Points, in no order, along strands that fork and pass close to each other.
In the rows, 128 means zero.
Two points are linked if the straight distance between their rows is under 116. Some points are linked to none.
J_664: [154 135  93 125 114 156  91 146 127  98 124 173 168  98  99 140 153 132
  90 131 142 117 108 123 151]
J_321: [ 61  97 100 120 122  93 142 118 160 149 126 117  91  94 170 112 136 168
 197 101  97 141 162  68 103]
J_69: [144 112 146 119 142 139 141 106 165 133  99 105 158 183 107 120  85  69
  60  99 156 171 111 175 146]
J_675: [127 140 117 116  97 163 108 127  86  94 129 122 137  95  97 119 113 140
 139  99 172  94 107 123 105]
J_424: [143 112 147 115 143  98 225 169 145 155 113  88 125 156 148 110 117 158
 147 133 105 132 178 132 111]
J_175: [115 140 168 121 127 115 140 151  84 147 118 147 135 103 136 123 136 156
 213 149 136 129 148 132  66]
J_722: [140 132  73 129 108 127 178 160 146 117 144 116 123 117 121 143 147 180
  86 156 103 145 166  79 205]
J_947: [132 140  86 138 133 157 183 169 106  89 137 136 156 152  93  89 145 119
  79 141 147 128  76 137 184]
J_105: [ 36 106  87 150 105 101 111 125 139 105 162 139 122  97 184 135 153 125
 135 156 127 110 146  80 100]
J_264: [160 151 158 123 138 126 154 170 104 150 116 140 168 139 132 135 122 170
 168 138 129 135 149 133  93]
J_577: [139  85 147 109 100 136 195 134 150  91 121 115 102 164 123 127 144 120
 140 106 157 136 154 124 135]
J_55: [ 82 116 126 131 152 105 142 152  92 149 149 170 156 116 143 137 153 128
 176 152 107 108 153 123  83]
J_386: [147 126 171 113 133 135 140  89 131 164 137 105 124 125 139 100 115 132
 182 121 113  91 117 161 110]
J_222: [130 135  84 146 138 122  89 134 113 117 151 159 139  60 142 146 198  88
  67 150 103  61 114 139 154]
J_677: [113 107 149 110 109 131 165 128 131 137 124  88  96 110 164 151  94 181
 173 147 110 149 199 103 121]
J_541: [122 131 189 130 137 106 144 147 138 177 107 102  81 115 174 119 106 183
 228 162  71 140 162 123  85]
J_387: [124 166 181 136 132 103 157 143 123 158 120 119 161 168 148 132  95 140
 158 130 155 144 129 140  98]
J_513: [160 129 162 110 105 123 236 174 147 163  88  92 127 137 125 108 100 164
 123 135 150 127 169 152 110]
J_692: [138 161 160 137 140 141 119  93 120 155 100  95 162 187 138 119  83 116
 136  96 166 149 114 163 104]
J_638: [122 140 110 142 168 150 145 116 120  95 130 104 172 177 133 139 100 130
  72 133 140 143 104 135 150]
J_934: [142 131 171 127 150  98 176 169 155 170 129 107 142 172 155 126  85 140
 150 151  59 121 150 141  88]
J_283: [140  94 168 115  97 148 186 109 147 122 124  77 112 150 150 130  98 122
 133 127 159 127 157 165 130]
J_394: [ 78 129 116 139 113 102  90 128  90  80 154 150 137 129 120 136 135  64
  99 141 174 114 105 135  91]
J_7: [114 140  96 136 148 134 137 150 102  60 140 154 146 148 100 112 156  85
  50 153 162 121 109 134 159]
J_274: [102 116 163 129  90 114 133 118 128 127 147 104 106 101 157 145 101 161
 177 139 156 168 154 116 123]
J_686: [183  99 124 110 129 124 149 149 119 157 153 148 115  92 102 151 132 182
 147 162  55 130 166 111 134]
J_579: [ 71 112 114 134  99  96  98 116 116 123 138 177  75  52 108 158 167 149
 154 111 153 132 137  64  99]
J_936: [124 120 132 106 119 147 121  88 126 145 137 173  89  72  59 148 142 167
 150 142 163  99 135 119 104]
J_254: [ 75 122 152 148 132 129  93  86 136 144 157 103 117 144 176 136  97 103
 186 163 126 135  97 137 134]
J_97: [165 162 129 126 100 138  81 118  72 129 131 109 154 153  86  59  85  88
 115  95 195 158 107 181  74]
J_152: [207 114 151 123 154 163 151 132  94 119 132  96 162 140 145  93 119 127
 125 100 132 168 107 162 151]
J_207: [ 83 122  93 152 143 120  82 107 169 137 117 166  77  66 147 173 173 190
 142 136  82  98 150  54 121]
J_747: [150 136 121 143 142 149  69 117 120 123 125 130 144 106 145 178 114 142
 108 116  80 114 119 105 168]
J_378: [157 134 134 138 175 128 101 121 136 157 138 132 163 169 141 150 100 125
 151 129  45 113 115 135 119]
J_140: [120 133  93 146 128 106  95 129 175 144 127 145 101  58 131 174 146 183
 101 138  66  89 141  59 152]
J_970: [ 64 101 128 148 135  92 128 135 149 140 143 118 131 128 188 121 121 151
 191 137  82 149 130  91  98]
J_952: [102 135 106 149 139 117  91 152 124  53 122 153 118  92 152 165 180 118
  92 133 115 110 143  95 166]
J_68: [165 124 140  99 119 159 167 114 142 154 113 141 104 104  65 137 129 172
 150 128 142  98 144 129 137]
J_118: [137 114  38 121 140 103 175 152 124 129 139 124  87 113 124 126 164 183
 128 124  45 114 197  56 159]
J_147: [166 118 116 110 135 151 139 146 172 112 130 126 134 160 112 135 126 107
  70 133  94 125 120 135 196]
J_731: [112 114 127 114 142 115 131 139 106 130  96 147 106  84 104 157 151 149
 151  91 100  99 145  77 154]
J_245: [190 135  97 137 168 152  83 136 128 138 137 140 179 144 127 143 114 128
  92 118  61 119 111 125 158]
J_850: [104  97 109  84 120 122 199 149 133 133 116 109  89 108 135 128 126 174
 174 112 113 155 224  99 116]
J_332: [117 115 122 150 151  99  75  91 159 116 167 119 109 127 174 144 143  98
 108 148  48 107 102 120 157]
J_457: [113 138 130 133 171 129 187 168 104 113 127 116 190 168 118 112  98 131
  94 130 140 136 111 141 116]
J_66: [121 159 179 136  95 118 111 108 121 147 139 129 116 146 139 104 104 140
 203 151 198 150 107 154  56]
J_928: [193 135 173 120 155 139 160 156 100 146 100 106 163 162 134  97 103 102
 108 121 155 195 118 186 129]
J_423: [ 94 109 136 139 133 103  83 102 171 133 141 137 103  77 155 142 143 110
 144 121  77  81  88 100 134]
J_299: [ 77 119 140 138 111 148  43  80 163 111 133 135  98 132 166 148 126  93
 168 152 130 130  96 131 140]
J_125: [195 137 176 120 119 142 203 189 112 143  91 101 142 141 133 112 103 148
 122 133 154 161 142 168 134]
J_879: [ 92 142 107 146  93 119  41  93 108 136 164 160 134 113 121 128 136  70
 126 136 167 113  87 146  86]
J_602: [143 144 119 123 105 135  98 123 156 104 107 114 154 182  98 117 103  77
  48  90 190 170  89 143 145]
J_691: [166 138  90 133 179 176 108 124 134 136  98 114 185 172 100  77 114  98
  49  87 118 168  85 164 160]
J_212: [143 143  97 145 205 151 116 115 125 107 115 117 174 182 113 123 111 106
  34 122 129 180  85 152 167]
J_832: [ 69  98 136 135 184 122 132 128 120  82 148 143 151 159 159 134 136  90
 139 141 104 132 116 130  93]
J_786: [179 139 149 131 163 114 155 152 151 169 123 109 148 189 116 147  93 124
 113 133  59 128 126 140 141]
J_746: [ 67 168 122 153 171 120  74  79 142 118 131 129 155 155 141 121 119  71
  81 119 145 112  70 146 114]
J_836: [142 146 121 124 101 149 124 148  98  98 118 109 157 151  89 111  91  94
  74 109 188 155 105 155 144]
J_293: [107 133  98 128 125 103 156 166  97 118 117 146 119  67  99 147 166 142
 104 117 121 109 132  78 187]
J_662: [ 83 126  95 159 130 129  73 113 126 127 135 189 102  78 174 173 207 126
 112 158 118  68 121 105 102]
J_294: [104 129  88 157 149 118  90 113 108 135 158 162 112  74 164 174 180 115
  93 164  77  70 132 117 140]
J_904: [156 109 165 114 113 139  77 102 155 160 145 154 130 129 142 147 125 120
 178 151 119 161 124 156 122]
J_818: [160 130 100 146 150 190 194 162 113 112 110 107 137 199 114  93 128 129
  82 118 140 142  85 148 196]
J_216: [149 112 131 109 175 134 117 103 144 115 140 126 150 168 111 131 134  64
  77 134  86 150 130 161 179]
J_297: [ 80 119 142 117  94 106 111 133 133 129 130 154 110 115 109 149 130 105
 169 121 146  99 116 126  99]
J_3: [161 153  78 147 154 139  67 102 139 113 141 150 150  89 127  99 186  88
  51 131 121  92 102 151 177]
J_401: [107 127 192 127  97 133 134 107 127 140 124 104  84 138 156 135 105 151
 216 166 181 166 147 140  92]
J_576: [ 93 110 114 122 145  91 134 144  96 158 130 165 105  89 134 156 156 152
 181 126  77 104 170  89 124]
J_143: [185 153 177 131  95 132 148 139 115 145  82  93 135 167 128  76  88 107
 112  86 211 154 116 195  57]
J_279: [165 134 199 116 109 139 168 141  98 131  60 108  98 138 141 124 116 150
 174  94 191 139 150 162  90]
J_385: [ 74 114 112 143 122  99  97 141 128  80 152 144 141  87 175 158 154 103
 110 146 115 136 138  95 131]
J_622: [132 154 101 137  77 126   8  92 102 103 167 160 119 123 106 105 147  67
  83 117 181 130  95 153  92]
J_540: [175 157 135 122  75 136  68 105 100 132 133 128 121 158  89 103 105 114
 142  83 210 160 109 150  80]
J_9: [195 111 168 109 142 147 140 102 122 154 129 107 129 138 124  96 130 110
 150  96 116 135 113 170 138]
J_840: [118  85 142 107 118 122 148 135 151  57 129 125 132 143 126 119 144  81
 109 111 140 137 110 126 126]
J_757: [ 46 128  86 152 132 122  84 115 140 139 116 189  68  59 141 176 194 146
 138 147 115  64 153  90 106]
J_199: [ 91 103 159 154 142 124  99 130 153 153 143 123 132 131 197 128  95 126
 205 166  89 148  98 130  99]
J_660: [128 127  85 135 150 127 189 182 120 110 146 134 181 136 124  98 135 143
  92 141 114 118  96 105 146]
J_815: [174 155  93 125 136 181 121 131 121 155 114 138 192 156  96  75 116 113
  81 111 139 144 106 180 158]
J_955: [167 156 197 125  79 123 148 138 110 150  72  99  93 157 125 111 100 131
 154  77 213 128 114 167  62]
J_999: [131 146 157 127 192 130 185 148  92 134 116 105 172 176 118 105  93 112
  83 141 147 180 110 182 105]
J_54: [142 116 153 125 128 103 155 144 140 163 114  92  69 119 170 139  92 185
 210 137  57 163 207  99  96]
J_981: [123 144 138 126 123 115  87  78 160 124 126 118 123 127 123 140 137  87
 110  99 128  95 102 128 181]
J_916: [147 126 112 141 124 164 236 164 105 128 101  86 118 169 120 109 116 156
  98 119 169 128 128 145 178]
J_481: [123  96 163 117 150 112 130 139 117  93 132 140 150 150 133 130 131  88
 148 121 111 149 122 140 121]
J_14: [135 123 121 116 103 120 166 144 118 122 138 116 126 103 119 144 135 164
 115 127 141 144 143  91 197]
J_651: [141 134 131 123 101 137  65  92 133 151 148 176 151 131 110 133 144 113
 143 132 157 146 105 147 106]
J_739: [177 120 138 106 120 144 109 105 126 168 166 146 147  99 123 143 133 159
 149 168  94 128 141 149 129]
J_565: [102 100  81 111 140 102 151 114 156 147 136 108  72  92 137 127 139 182
 165 102  46 120 187  55 136]
J_657: [ 92 153 146 138 157 134  95  91 120 142 126 124 178 174 125 124  91  86
 129 117 149 138  90 163  90]
J_790: [ 96 154 126 151 154 122  50  49 137 129 138 122 141 132 136 120 144  71
 101 108 133 102  94 149 159]
J_960: [ 78 121  70 112 116 111 167 146 110  94 111 138 113 122 126 112 176 164
 144  89 155 129 177  63 123]
J_597: [126  95 108 101  78 140 213 167 157 100 116 127 117 128  96 105 136 158
 126 118 158 130 161 104 121]
J_930: [ 94 129 137 139  86 143  41  79 149 143 124 141  90 159 121 121 109  93
 199 138 172 125  82 145 100]
J_854: [140 121 165 108 132 149 149  99 143 167 111 122  83 115 114 129 117 175
 207 120 120  93 138 131 101]
J_964: [121 126 135 130 106 114  61  91 152 120 121 149 101  66 120 145 155 111
 120 110 114  87  99 119 162]
J_542: [154 141 131 128  91 142 152 142 116 115 125 116 139 138 101 137 116 131
  96 121 180 157 119 123 180]
J_842: [175 151  94 130 133 145 107 138 164 101 132 125 119 105 114 136 145 130
  59 155  78  98 140 128 224]
J_518: [119 134 140 121  74 133  88  97 122 139 154 168  86  84  73 139 120 159
 171 158 196 121 126 126  57]
J_833: [171 150 146 124 121 156 111 116 123 145 103  90 167 168 111  52  80  90
  91  96 202 180 126 208  61]
J_253: [183 106  74 116 131 119 185 170 125 136 150 121  96 126  99 132 138 190
 137 146  41 123 174  79 152]
J_170: [ 65 140 100 132 122  99 143 152  91  75 148 147 133 123 118 133 158  91
  80 143 177  96 128 108 141]
J_462: [156 164 156 123  84 148  85 104 113 147 131 145 112 122  92 105 102 154
 183 121 203 141 113 147  56]
J_475: [121 108 162 116 164 138 147  80 152 119 128  89 135 182 130 128  94  62
  91 125 118 140 124 169 143]
J_304: [172 137  92 131 121 113 113 132 165 136 141 114 103 103 113 166 135 153
  85 150  50  87 139  80 188]
J_334: [107 112 132  89 101 110 190 168 130 142 111 134 105  96 103 120 134 159
 168 120 148 131 185 112  94]
J_609: [114 153  79 154 127 116 122 185 107  77 116 154 120  88 121 134 193 123
  63 140 139 117 117  98 211]
J_102: [121 111 114 131 141 109 160 125 152 126 151 107 147 154 147 141 139 135
 123 136  76 101 134  96 145]

A fork is a point with three links, a tip a point with one. Leave the first point through the second and follow the links. Name the first fork or tip that comes.
J_294; J_662 -> J_14
J_254; J_199 -> J_879
J_964; J_981 -> J_293
J_651; J_904 -> J_930
J_836; J_602 -> J_3
J_387; J_692 -> J_332

Follow the links from the first point to the second, and from the first to the third. Name the last point that the two ways share.
J_691; J_199; J_54 -> J_457
J_518; J_651; J_691 -> J_457
J_334; J_394; J_143 -> J_462
J_955; J_934; J_394 -> J_928

Name the points in between on the shortest way along the links from the first point to the second, in order.
J_657; J_14 -> J_692 > J_387 > J_264 > J_175 > J_55 > J_576 > J_731 > J_293
J_677; J_691 -> J_274 > J_401 > J_66 > J_462 > J_518 > J_936 > J_68 > J_854 > J_386 > J_9 > J_152 > J_928 > J_999 > J_457 > J_638 > J_212
J_934; J_118 -> J_424 > J_513 > J_125 > J_928 > J_999 > J_457 > J_660 > J_947 > J_7 > J_170 > J_394 > J_879 > J_651 > J_904 > J_739 > J_686 > J_253
J_955; J_840 -> J_143 > J_833 > J_97 > J_540 > J_462 > J_66 > J_401 > J_274 > J_677 > J_850 > J_334 > J_597 > J_577
